A landscape with many valleys, sampled at points; each row gives a point and its height.
From any point a ball rolls to the lowest of the 2 points nearest to it. It stops when none of these is lower. Distance is the straight distance between rows; heights are no part of it.
j_936 height 42.0: [ -3,  -2,  -9,  -2, -16,  19,   3,   2, -40,  -9,  -9,  -7,   3, -20,  16,
 -15,  -6,  -2,  -5,  15,   0,  -6,  25,  -4,  32,  23, -13, -14, -24, -15,
   1,  13, -14, -31,  16]
j_684 height 51.1: [ 14,   8,  -8,   5,  13,  13, -23,  15, -12, -16,   3,   8,  20, -37,  19,
  -1,  23,   9, -23,   2, -13,  -9,  22,  17,  12,  14,  -1, -31, -12, -10,
   7,  37,  -4,   1,  23]
j_154 height 56.7: [ 18,  29,  -8,   5,  20,  -3, -32,   7,  -7,  11, -12,   9,  25,  -8,  21,
  18,  27,   8, -27,  -2,  -5,  -4,   0,  15,   9, -11,  19, -11,   7,  14,
   4,  28,  36,  -1,  20]
j_476 height 38.6: [-15,  -1,  -5,  10, -18,  25,   3, -17, -17,  -6,   4,   2, -23, -14,   0,
  -3,  10,   8,  26,   1,   0,   4,  19,  -4,   1,  -7, -19,   8, -17,   0,
   9,  -9, -23,   5,  -8]
j_599 height 21.5: [ -4, -10,  10,  36,   3,   0,  -5,   5,   8,  14,   7,   0, -12,  13,  12,
  19,  11,   6, -11,   9,  -9,  -4,  -6,  -2, -13,  10,  12,   0,  -5,  31,
  17,   4,   6,  -1, -15]
j_430 height 41.3: [  3, -28,  -5,  11,  18,   2,   0,  17,   7, -30,  20,  24,   8, -20,  -1,
 -20,   2,   3,   6,  12,   6,   0,  17,  16,   1,  -3, -10, -17,   2,  25,
 -23, -34, -17,  15,   6]
j_295 height 35.3: [-11,  -1, -11, -14, -31,  10,   0, -37, -18,   8,   1, -17, -27,  14,  13,
  -8, -19,  -8,  32,  -4,   4,   4,  -4, -12,   6, -10,  -4,  33, -13,  -2,
   2, -25,  -9, -18, -11]
j_420 height 50.7: [ 26,   2,  10,  -8, -12, -15,  -8,  -6,  -3,   9, -22,   3,   6,  33,  15,
   9,   9,  -2, -16,  -8,   2,  -5, -16,  -4,   6, -29,  24, -13,  -1,  20,
  12,  -4,  19, -15,   5]
j_984 height 63.6: [  7,  19,  -8, -11,  -2,  12, -12,  18, -19,   7, -22,  -3,   4,  12,  15,
  -2,  -4,  -1, -30, -17,  23,  -9,  -3,   4,  39, -28,   2, -29,  -1,   8,
   8,   7,  13, -29,  26]
j_142 height 25.4: [-11, -18,   2,   5,  21, -40,   0,   8,  51,   8,  31,  -5,  11,  26,  -1,
   0,   4,  -3,  -5,  17,  15,   6,  -2, -20, -32,  -5,   8,  13,  -4,  19,
   5, -31,   4,  -2,   3]
j_872 height 36.5: [  2,   8,   7, -13, -11,  -3,  -6,  -9, -16,  10, -19, -14,  -1,   9,  14,
  -7, -27, -17, -11,   9,   5,  -2,  -6,   1,  22,   5,   5,  -8,  -7, -17,
   3,   7,   8, -21,   6]
j_285 height 68.8: [ 24,  -3,  -3, -18,  21, -25, -23, -12,  -3, -18,  -1,  15,  31,   1,  -2,
 -22,   4,   2,   1,  -1,  15,   0,  21,  23,  12, -17,   4, -16,   9,   7,
 -29,  -5,  10,   1,  28]
j_85 height 27.1: [ 24, -36,  11,  17,   4,  -1,   1,  28,   7,  -6,  19,  13,   0,  15,   8,
   4,  -1,  23, -47,  13, -15,  -9,   6,  -5,  14,   6,  19, -27,   5,  46,
  18, -11,   4, -20,  -9]
j_109 height 32.2: [  1,  -6,  14, -29, -26,  11,  22, -25,   7,  11,  15, -32, -12, -19, -10,
  -5, -32,  -6,   6,  13,  -7,  19,   5,  -7,   7,  35, -14,   3, -11, -10,
  12, -10, -33, -21,  -7]
j_887 height 4.3: [ -1,  17,  -2, -29,   1,   2,   9, -18,  24,  -3,   8,  -2,  -7,   1, -36,
  22,   3,   3,  20, -16,   4,   8,  -7,  17,  -9, -13, -10, -11,  -4, -15,
  -3,  -4,   8,  35,   6]
j_368 height 36.8: [-14, -16,  -6,  -3, -15,  17,  11, -31,  -1,  -1,   8,  -3, -30,   7,   5,
 -13,   6,   8,  31,  -6,   1,   4,   1,  -6,  -8, -20, -10,  21, -14,  15,
  14, -30, -16,   2, -18]
j_946 height 80.0: [-12,   1,  18,  15,   2, -28,   8,  11,  17,  32,  -3, -21,   5,  37,   5,
   2, -12, -12,   7,  -5,  10, -10, -37, -11, -25,  18,  18,  30,   2,   6,
   7,   0,  20, -11, -24]
j_481 height 52.1: [  9,  21,  -6,  10,  20, -12, -25,   1,   5,  -1,  -9,   8,  21,  11,   3,
  18,  18,  -2,  -9,   1,   5,   0, -12,  15, -17, -19,  20,  -3,  10,  11,
   1,  15,  37,  16,  11]
j_952 height 32.6: [-41,   7, -35,   3,  -2,  19,  21,   7,  -8,   2, -19,  -4, -28,  -5, -18,
  11,  13, -24,  22, -19,  -1,  -6, -10, -19, -13, -12, -19,  36,  12, -28,
 -17,  -2,  -5,  21, -31]
j_671 height 79.0: [ -1,  -5,  37,  -2,  16, -29,  10,   7,   7,  17, -11, -18,  -1,  34, -11,
 -16, -23, -20,  -2,   1,   7, -10, -29,  -7, -11,  15,   3,  23,  11, -10,
 -13,   1,   7,  -5, -18]
j_480 height 38.7: [ -3,  10,   0,  -4, -27,  -4,  -2,  -1, -14,  26, -12,  -9,  -1,  15,  27,
  17, -21, -17, -35,   2,  -1,  -1,  -8, -15,  25,   7,  24, -11,  -7,  -1,
  23,   7,  15, -31,  -1]
j_879 height 29.6: [-32,  12, -23,  -4,   6,   9,   9,   5,   6,  17, -10, -12, -17,  12, -29,
   8,   1, -20,  21, -10,  -6,  -7, -23, -15, -24,  -8,  -8,  46,   3, -30,
 -10,   0,  10,  17, -17]
j_493 height 18.0: [  2, -15, -13,   1,  13, -33, -19, -28,  10,  -1,  39,  -4,  22,   7,  14,
  -7,   1,  -9,  12,  20,  -3,  16,  26,  -8, -14,  -2,  10,  15, -15,  15,
  -6, -27,  -9, -21,   0]
j_752 height 70.0: [ 15,   4,   2, -37,  11, -11, -13, -27,   7,  -1,   6,  -2,  18, -21, -16,
  -9,   0,   4,   7,   0,   1,   8,  24,  20,  11,   4,  -7, -26,   5,  -4,
 -23,   5,  -2,   3,  20]
j_494 height 29.8: [ -9, -14,   7,  30,   7,  16,   2,  15,   0,  -6,  -4,   8, -13,  -2,  -2,
   4,   9,  -1,   7,   2,   3,  -6,  -8,   2, -14,  -2,  -8,   1,  -1,  17,
   5,   0,  -7,  20, -11]
j_309 height 45.7: [-21, -19, -21,  32,   0,  26,  20,  43, -14, -35,  -9,  29, -18, -30,   6,
  -5,  26,  -5,  19,  -7,   8, -11,  -7,  -3,  -3, -13, -17,  14,  28,  20,
 -16, -20, -23,  29, -26]
j_121 height 30.3: [ -1,  -9,  23, -23, -30,  16,  32, -12,  17,   3,  20, -26, -15, -36, -24,
   1, -19,   8,   9,  13,  -5,  17,  14,  -5,  -6,  29, -28,  -9,   0, -10,
  15,   3, -50,  -7,  -6]
j_129 height 22.3: [  9, -12,  21,   0,   8,  -6,   4,   6,  29,   0,  -1,   6, -15,  21, -16,
   7,   6,   4, -12, -13,  12,   1, -19,   7, -16, -26,   7, -20,   9,  23,
  13, -12,   2,  17,  -3]
j_103 height 55.4: [ 26,  12,  22,  -7,  -3,   1,   1,  33,   2,  -1, -42,   6,   3,  39,   6,
 -24,   1,  -7, -28, -19,  22,  -8, -21,   2,   6, -32,   4, -31,  19,  12,
  -1,  -8,  11, -11,  18]
j_172 height 23.4: [-33,  -9, -28,   1,  -7,  -8, -16, -26,  11,  10,  17,  -2,   0,  26,   4,
 -10,  19,  -5,  27,  -4,   6,  14,  -1, -13, -25, -17,  -1,  51, -22,   7,
   1, -23,  -7, -10, -18]
j_624 height 20.7: [-13,  -9, -11,  11,  32, -30, -11, -10,  28,   6,  35,  -2,  22,  14,   9,
   1,  11, -13,   8,  26,  -1,   9,   8,  -9, -27,  -1,  16,  20,  -8,   7,
  -9, -15,   7,  -4,  -4]
j_650 height 40.2: [ -4,   0, -11,   8, -20,  18,  -3, -19, -39, -10,   0,  -2,  -6, -18,  13,
 -14,   1,   4,  22,   6,  -1,   1,  31,   0,  16,  10, -14,   4, -18,  -6,
 -10,  -3, -26, -14,   8]
j_654 height 44.8: [  8, -11,   4,  10,  26,   2, -15,  20,   6, -23,   6,  21,   8,  -6,  -8,
 -12,   9,   3,  -8,   7,   7,  -6,   5,  25,  -2,  -8,   3, -24,   8,  18,
 -21, -14,   2,  24,  10]
j_94 height 31.6: [-14,  -1,   7,   0,   0,  -8,   2, -17,   8,  10,  22, -20,  -3, -12,  -5,
  -2,  -8, -12,  12,  11, -24,   7,   9, -10, -13,  44,  -6,  24, -10, -15,
   4,  12, -23, -14, -15]
j_625 height 20.8: [-18,   0, -25,  -4,   7, -25, -23, -36,   9,  -2,  14,   6,  23,  10,   0,
 -10,  13,  -6,  32,   2,   4,  20,  12,   0, -23, -19,  -1,  48,  -6,  -5,
 -21, -19,  12,  -6,  -1]
j_923 height 46.1: [  8,   8,  -7,  10, -10,   6,  -3,   6, -10,  -5,   7, -13,  10, -46,   8,
  -7,  -3,  -6,   2,  22, -10,  -3,  26,  -7,   2,  43,   1, -18,  -8, -45,
  -2,  55, -26, -12,  17]
j_425 height 65.4: [ -8,  21, -24,  -8,  18,  -4,  -5,  -7,  -9, -20, -20,  17,  17,   9,  -9,
  -5,  13,  13,  10, -17,  16,   2, -11,  24,   5, -30,  -1,   4,  25, -10,
 -26,  -2,  36,  25,  23]
j_611 height 75.9: [ -1, -15,  23,  18,   0,  19,  24,  19,  -5, -13, -10,  -2, -22, -26,  -7,
 -14, -15,   5,  -4,  11,  -3, -10,   8,  -9,   5,  24, -24,  -7,   9,  -8,
   3,  13, -39,   3,  -4]
j_491 height 16.4: [ 25, -25,  19,  14, -15,  23,  22,  14,   5, -12,   7,   9, -37,   5,  10,
  11, -13,  57, -35,  10, -17,  -9,  15, -14,   3,  10,   2, -19,   5,  29,
  44,  -9, -21, -16, -19]
j_75 height 41.6: [  6,   6, -17,  -3, -30,   0, -10, -34, -10,  14, -13,  -3, -16,  20,  20,
   8,   2,   1,  11,  -8,  -2,  11,  -4,   0,  12, -35,  12,  12, -10,  12,
  26, -16,  14,  -7,  -3]
j_908 height 72.2: [ 12, -34,  13,  33,  -3,  12,   2,  45, -25, -21,   5,   6,   0, -25,  14,
 -19,  -5,  10, -15,  15,  -5, -22,  20,  -6,  14,  42, -11, -13,   2,   6,
   1,  13, -31, -25,  -2]
j_428 height 37.0: [-13,  -7, -11, -15,  11,  12,  10,  -7,  -1, -11,  -5,  17, -16,  -2, -18,
 -11,  12,   4,  40, -23,  20,   3,  -2,   7,   6, -24,  -9,  -6,   8,  -2,
 -29, -28,  -8,  34,  -2]
j_366 height 14.6: [ -7,  16, -16, -27,  35,  -4,   0, -16,  15, -11,  21,   8,  25, -22, -38,
   2,  13,  13,  26,  -5,   0,   8,  15,  13, -15,   8,  -7,   8,  23, -26,
 -44,  -9,  10,  22,   4]
j_95 height 47.7: [ -4,  23, -19,   5,   6, -16, -16, -19,   1,   5,  -8,   1,  15,  20,   0,
  10,  12,  -5,  17,   0,  -3,   3, -11,   4, -18, -26,   9,  29,   2,  -7,
   3,   8,  40,  12,  -3]
j_591 height 78.2: [-10,  -6,   6,  -6,  17,  -7,   8,  -3,  -6,   6, -15, -11,  -5,  10, -16,
 -19, -19, -22,  15,   2,   6,  -7, -16,  -9,   6,   6,  -9,  16,  13, -11,
 -33,  -5,  -6,  -1,  -8]
j_469 height 15.6: [  7, -23,   9,  14, -10,   9,   3, -10,  15,   3,  12,   3, -20,  11,   6,
  20,   7,  21, -19,   4, -14,   4,   0, -11,  -9,  -9,  10,  -3, -13,  35,
  36, -10,  -7,  -4, -16]
j_178 height 70.4: [ 11, -26,   9,   4,   9,  17,  -7,  30, -21, -21,   5,   3,   7, -10,   7,
 -25,  -3,  10, -21,   3,   0, -22,  16,   5,  24,  24,  -4, -26,  -6,  25,
  -3,  -1, -11, -27,   3]
j_419 height 53.8: [-10,  21, -17,   7,   5,  20,  -6,  10, -28, -20, -12,  15,   5, -25,   4,
   4,  17,   7,  12,  -3,   4,  -3,  15,  15,  12,  -5, -11,  -5,   5, -22,
 -13,  14,  10,  22,  16]
j_957 height 56.2: [-17,  26, -26,  -4,  -2,  20,   6,  -8, -37, -19, -11,  12,   7, -45,  -2,
   2,   5,   5,  12,   6,  -6,   6,  20,   9,  17,   9, -14,   0,  11, -51,
 -23,  25,   6,  14,  20]
j_130 height 25.9: [ 14, -16,  12,  14, -16,  20,  14,  25,  -9,  -2,  -2,  -6, -23,   6,   7,
   9, -10,  27, -45,   5, -14, -12,   6, -13,  21,  28,   7, -29,  -4,  14,
  38,   8, -12, -25,  -6]
j_773 height 19.0: [ 15, -12,  10,  26,  -6, -14,  -5,   7,  -4,  10,  13,   1,   2,  14,  21,
  17,   5,  13, -33,  12, -17, -12,  -3,  -2,   4,  25,  29, -18,  -9,  42,
  14,   6,  15, -28, -14]
j_117 height 26.2: [-23,   0, -18, -20,  -7,  -3,   4, -19,  17,  13,   5,  -5, -10,  20, -20,
  -6,   2, -14,  32, -12,   7,   6, -19,  -7, -15, -18, -13,  50,  -9, -13,
   0, -17,   5,   8, -11]
j_224 height 69.8: [ 14,  13,   3, -26,   9, -13,  -8, -17, -16, -11, -26,  -3,  19,   8,   4,
 -26,  -9,  -2,   2, -10,  15,  -6,   6,  10,  27, -16,  -4, -11,  11,  -6,
 -22,   1,  14, -15,  27]
j_153 height 35.1: [-28,  -1, -16, -12,   7,  12,  25,  -6, -11,  -8,  -9,   7, -22,  -8, -25,
  -5,   3, -13,  36, -16,   5,   6,  -6,  -1,  -1, -14, -18,  12,  16, -22,
 -33, -13, -14,  28, -14]
j_297 height 44.4: [  0,  20,  -4, -13, -23, -18, -11, -20,  13,  29,  14, -13,  -6,   9,  15,
  22, -35, -31,  -8,  -1, -14,  26, -18,  -7,   5,  22,   7,  29,  -8, -28,
  24,  16,  14,  -5,  -4]
j_645 height 17.9: [ 12, -10,  -8,  11,  -6, -22, -27, -27,  -7,   1,  34,  -4,  15, -12,  18,
   8,  18,   2,  -8,  16, -37,  12,  36,   0,   0,  20,  17,  -4, -24,  18,
   9,   5, -11, -28,  -8]
j_65 height 10.9: [ -2,  25, -13, -31,  13,   1,  11, -25,  17,   2,  13,  -3,  11, -20, -44,
  18,   3,  10,  20,  -9,  -5,  11,   2,  14, -13,   8, -12,  10,  11, -40,
 -25,  -1,  10,  26,   3]
j_390 height 49.8: [  2,  19,  -1,   1,  21,  11, -23,  21,  -8, -17, -11,  18,   9, -11,   5,
  -4,   8,  -1,  -4,  -2,   6, -15,   1,  23,  16,  -7,  -2, -24,  -2,   1,
 -11,  10,  17,  17,  17]
j_847 height 33.3: [  8,  -4,  13,  -5, -20,   7,   9,  19, -16,  17, -14,  -7, -15,  23,  15,
  11,  -9,  15, -43,  -2, -11, -14,  -9, -15,  36,   7,  25, -29,   2,  21,
  27,  -1,   7, -39,  -1]
j_487 height 34.0: [-16,   7,  16,  22,  -9,  -4,   8,   2,   3,  20,  13, -20, -12,  -2,   6,
  14, -20,  -7,  -3,  15, -18,   0,  -3, -16,  -5,  41,   2,  13, -12, -14,
  22,  19, -14, -12, -21]
j_91 height 39.0: [ -6, -17,  -5,  -3,  13,  10,  15, -10,  11, -13,  22,  15,  -2, -14, -15,
  -4,   9,   7,  33,  -2,  11,   5,  17,  11,  -6, -12,  -9, -11,  -1,  16,
 -29, -33, -25,  18,   0]
j_318 height 45.6: [ 22,  13,  16, -29, -17, -42,  -4, -20,  22,  34,   3, -12,   5,  15,   6,
  15, -33, -23, -21,  -6, -16,  18, -21,  -9,  12,  12,   5,  21,   1, -25,
  15,   9,   6, -13,  -1]
j_279 height 68.5: [  9,  -9,   8,   3,  -5,  30,  -7,  57, -32, -18,  -7,  -1,   4,  -1,  17,
 -32,  -8,   7, -26,  -5,   3, -31,   0,   6,  36,  11,  -9, -15,  -6,  17,
   1, -13,   2, -36,   5]
j_88 height 83.7: [  1,  11,   6,  20,   3,  -7,  -3,  16,  22,  18, -15,  -4,  15,  34,   9,
  10,   5, -10,   3,  -6,  10, -10, -41, -15, -36, -20,  20,  10,   8,  21,
   3,  10,  39,  15,  -8]
j_256 height 60.6: [ 15,  20,  -5,  -3,   8,   5, -21,  18, -18,  12, -17,   7,  17,   0,  16,
  16,  10,   1, -37, -10,  -6, -11,  -2,   8,  29, -21,  12, -27,  -2,  18,
   8,  16,  19, -14,  24]
j_710 height 46.9: [ 19,  12,  19, -31, -17, -37,  -2, -21,  24,  17,  -9,  -4,   4,  31,   2,
  18,  -9, -17,  -9, -15,  -9,  18, -25,  -9,  -5, -21,   5,  19,  -2, -10,
  23,   0,   7,   2,   3]
j_252 height 44.3: [ -8,  16, -16,   2, -24,  -6, -11, -31,   4,  20,  -6,  -9,  -3,  28,   3,
   9,   0,  -8,  14,  -8,  -9,  13, -19, -10,  -7, -21,   7,  34, -14,   1,
  27,  -1,  24,   2,  -9]
j_739 height 52.9: [ 21,  17,  15,  -9, -13, -13,   7,   9,  -8,   8, -47,  -4,  14,  43,  26,
  -5,  -4, -16, -23, -20,  10,  -8, -37, -14,   0, -24,  17, -14,  15,  12,
   6,  -1,  22, -16,   7]
j_445 height 67.2: [  8,   9, -11,  -3,  29, -28,  -8, -13,   2, -22, -12,  25,  37,   8,  -3,
 -11,  13,   7,  10,  -3,  20,   6,   2,  20, -16, -29,   6,   0,  20,  -4,
 -32,  -1,  34,  12,  20]
j_969 height 39.1: [ -8,  -7, -16,  -1, -20,  14,  -4, -29, -21,  -4,  -6,   8, -22,  10,  12,
  -3,  14,  14,  28, -16,  14,   5,   3,  -1,   2, -42,   0,   8, -18,  22,
  12, -24,  10,  11,  -1]
j_282 height 63.8: [ -9,  18, -19,  -6,   6,   2,   7,  -2, -10,  -5, -28,  10,  10,  24, -19,
  -1,   7,   1,  22, -22,  20,  -3, -18,   9,  -5, -35,   3,  18,  20, -20,
 -18,  -5,  43,  42,   5]
j_999 height 26.8: [  6, -13,  31, -17,  24, -18,   8,   6,  46,   7,  30, -19,   4, -22, -33,
   6,  -5,  -3, -10,  13, -20,   9,   6,  -3, -29,  35,  -5,   0,  -8, -14,
   4,  17, -25,   5,  -8]
j_19 height 61.7: [ -7,   3,  -5,  -2,  10,  15,   7,  16,  -3,   2, -27,   4,  -9,  25, -13,
 -13,   3, -12,  17, -18,  23, -15, -30,   1, -10, -27,  -4,   4,  17,  -5,
 -15,  -3,  19,  34,   2]
j_646 height 74.1: [  9, -22,  22,  30,  -6,   9,  20,  30, -11,  -6,   1,  -9, -14, -15,   1,
 -18, -20,  16, -19,  15,  -9, -13,  14, -11,   2,  55, -13, -13,  10, -13,
  10,  26, -32, -13,  -8]
j_69 height 66.0: [ -2,  17,  -3,  -5,  -2,  35,  -7,  46, -28,  -9, -11,  -3,   4,  -8,  22,
 -17,  -8,  -2, -21, -17,  21, -13,   2,   4,  48, -17, -15, -27, -10,   7,
   7,  -1,   4, -32,  17]
j_126 height 6.5: [  9, -29,  13,  12,  -6,  18,  22,  13,   7,   7,   8,  -2, -35,  21,   7,
  11, -14,  47, -19,   8,  -6,  -8,  -4, -16, -14,  -2,   9,  -1,   1,  37,
  39, -24,  -3,  -9, -22]
j_314 height 26.6: [ 11,  -9,  25,  -8, -16,   8,  24,  -7,  29,  -4,  23, -14,  -7, -44, -30,
  12,   8,  18,  14,   9,  -8,  10,  20,   3, -23,  26, -25, -14,   3,  -6,
  11,  12, -50,   6,  -4]
j_408 height 42.1: [ -4,  23,  -5,  -4, -26,  -9,   0,  -4,  -1,  38,  -7, -10,  -1,   7,  28,
  34, -37, -32, -35,   8,  -4,  16, -14, -10,  10,  20,  24,   6, -11, -25,
  25,  26,  14, -13, -10]
j_292 height 54.4: [ 16,   0,  -3,  12,  -2,  13, -20,  10,   2, -19,   9,  22,   7, -33,   1,
  10,  26,  16, -10,  -5, -12,   2,  19,  17,   3,   5,  -1, -41, -11,   5,
  10,  17, -16,  21,  17]
j_855 height 58.8: [  3,   0,  20,   5,   6,   9,   6,  34,   4,  -3, -32,   1,  -8,  35,  -6,
 -24,  -6,  -9,  -2, -13,  30, -10, -33,   2, -13, -23,   1, -10,  20,  13,
  -8,  -7,  15,  16,   3]
j_798 height 15.8: [ 15, -16, -10,  -1,   4, -21, -20, -28, -17,  -4,  19,  -3,  14,   0,  13,
  -6,   5,   1,   7,  16, -16,   4,  27,   2,   7,   6,  14,   1, -19,  21,
  -7, -11,  -4, -31,   0]
j_533 height 58.4: [-16,  38, -19, -15,  16,  17,  -1,  -6, -18, -10,  -6,   0,  16, -37, -12,
  -1,  -4,   2, -13,   7,   0,   7,  11,  13,  10,  13,  -2,   2,  14, -55,
 -20,  33,  24,  11,  23]
j_18 height 34.1: [ -2,  13,  -2, -30, -26,   1,   2, -38, -11,  12,  -9, -21,  -9,   3,   4,
  -8, -38, -16,  15,   6,   6,  15,  -2,  -3,  21,  -4,  -3,  21,  -5, -24,
  -1,  -7,  -2, -19,   1]
j_821 height 29.7: [  0, -17,  30,   1,  16, -28,   4, -11,  30,  17,  33, -19,   7,  -7, -10,
   0, -16,  -3,  -5,  16, -23,   5,   7,  -3, -17,  48,  -2,  17,  -7,  -5,
   1,  13, -17, -11, -21]
j_786 height 21.1: [  9,  -4,  19,  -4,   3,  -5,   2, -11,  26,  -6,  24,  -5,  -3, -28, -28,
  16,   5,   9,   3,   6, -18,  11,  18,   9, -14,  20, -13, -17, -10,  -6,
  11,  14, -21,  15,   0]
j_802 height 77.4: [ -7,  -4,  13,   1,  18,  12,  11,  15,  -9,  -8, -18,  -6, -17, -14, -17,
 -16, -19, -22,   6,   4,  -1, -14,  -6,  -9,  10,  20, -17,  -4,  17, -19,
 -29,   6, -22,  10,  -3]
j_81 height 30.8: [ -5, -23,  10,  14,  16, -13,   8,   5,  39,   5,  21,  -2,  -1,  24,  -7,
  14,   7,   8,  -7,  -1,  17,   4, -18, -10, -31, -14,   4,  12,  -6,  31,
  15, -21,   5,  13,  -7]
j_820 height 48.6: [ 25,   1,  10, -20, -15, -33,  -6, -25,  12,  21,  -9,   9,  13,  20,   6,
  14,   5,  -6, -20,  -6, -17,   9,  -5,  -2,   7, -22,  17,   1,   4,  10,
  17,  -5,   5,  -6,   7]
j_410 height 81.7: [ -5,  -5,  15,  34,  12, -21,   3,  18,  23,  23,  -1,  -9,  14,  34,  10,
   7,  -1, -11,  -9,   9,  10,  -9, -34, -16, -35,   7,  24,   4,   9,  29,
  -5,   0,  28,  -3, -15]
j_685 height 41.5: [-13,  -7, -16,  33,   1,  25,  10,  44, -11, -27,  -3,  37,  -3, -32,   3,
   9,  29,   5,  14, -10,   2,  -9,  -2,  13,  -9, -12, -11,  -3,  10,  16,
 -12, -19, -10,  51, -10]
j_749 height 18.1: [-15,  10, -29, -19,  26, -23,  -3, -31,   7,  -9,  13,   9,  32,  -8, -20,
 -11,  10,   3,  34,   0,   1,  12,   8,  10, -16, -14,  -6,  35,  14, -14,
 -43, -15,  11,  10,   4]
j_680 height 12.8: [  3,   4,  15, -18, -13,   9,   7,  -6,  22,   0,   1,  11, -22,   6, -27,
  23,   9,  10,   3, -18,  11,  12,  -9,  16,   3, -27,   0, -32,  -3,   8,
  10, -10,   0,  37,  -4]
j_355 height 44.2: [ -8,   5,  -7,  18, -20,  16,   6,  16, -35,   0,  -6, -11,   6, -34,  24,
  -2, -18, -12,  -5,  19,   1,  -1,  23, -15,  14,  35,   0,  -7, -16, -38,
   1,  38, -23, -30,   8]
j_296 height 35.8: [-12,  -4,   3,  22,  -2,  22,  12,  23,   1, -19,  -2,  25, -17, -25,  -8,
   5,  16,   7,  15,  -6,   4, -10,   0,  12,  -1,   0, -19, -15,   2,   2,
  -1,  -2, -22,  30,  -5]
j_714 height 48.1: [ 10,   8, -15,   9,  -2,  14, -13,  19, -16, -14,   7,   5,  16, -57,   8,
 -12,  25,  11,  -1,   9,  -8,  -5,  30,  11,  12,  26,  -5, -25,  -4, -42,
   2,  51, -22,   3,  29]

Call two points neighbours if one is among the 2 nearest of the other. Go from one point of each pair to the other, from neighbour to neighbour, staying as low as possible. Name the highest point that can't be avoided.
j_773 and j_798 -> j_292
j_887 and j_798 -> j_81
j_18 and j_773 -> j_480
j_773 and j_126 -> j_599

For each start below, name the point where the ball stops.
j_685 -> j_126
j_292 -> j_887
j_952 -> j_887
j_710 -> j_18
j_309 -> j_126
j_533 -> j_887
j_957 -> j_887
j_425 -> j_18
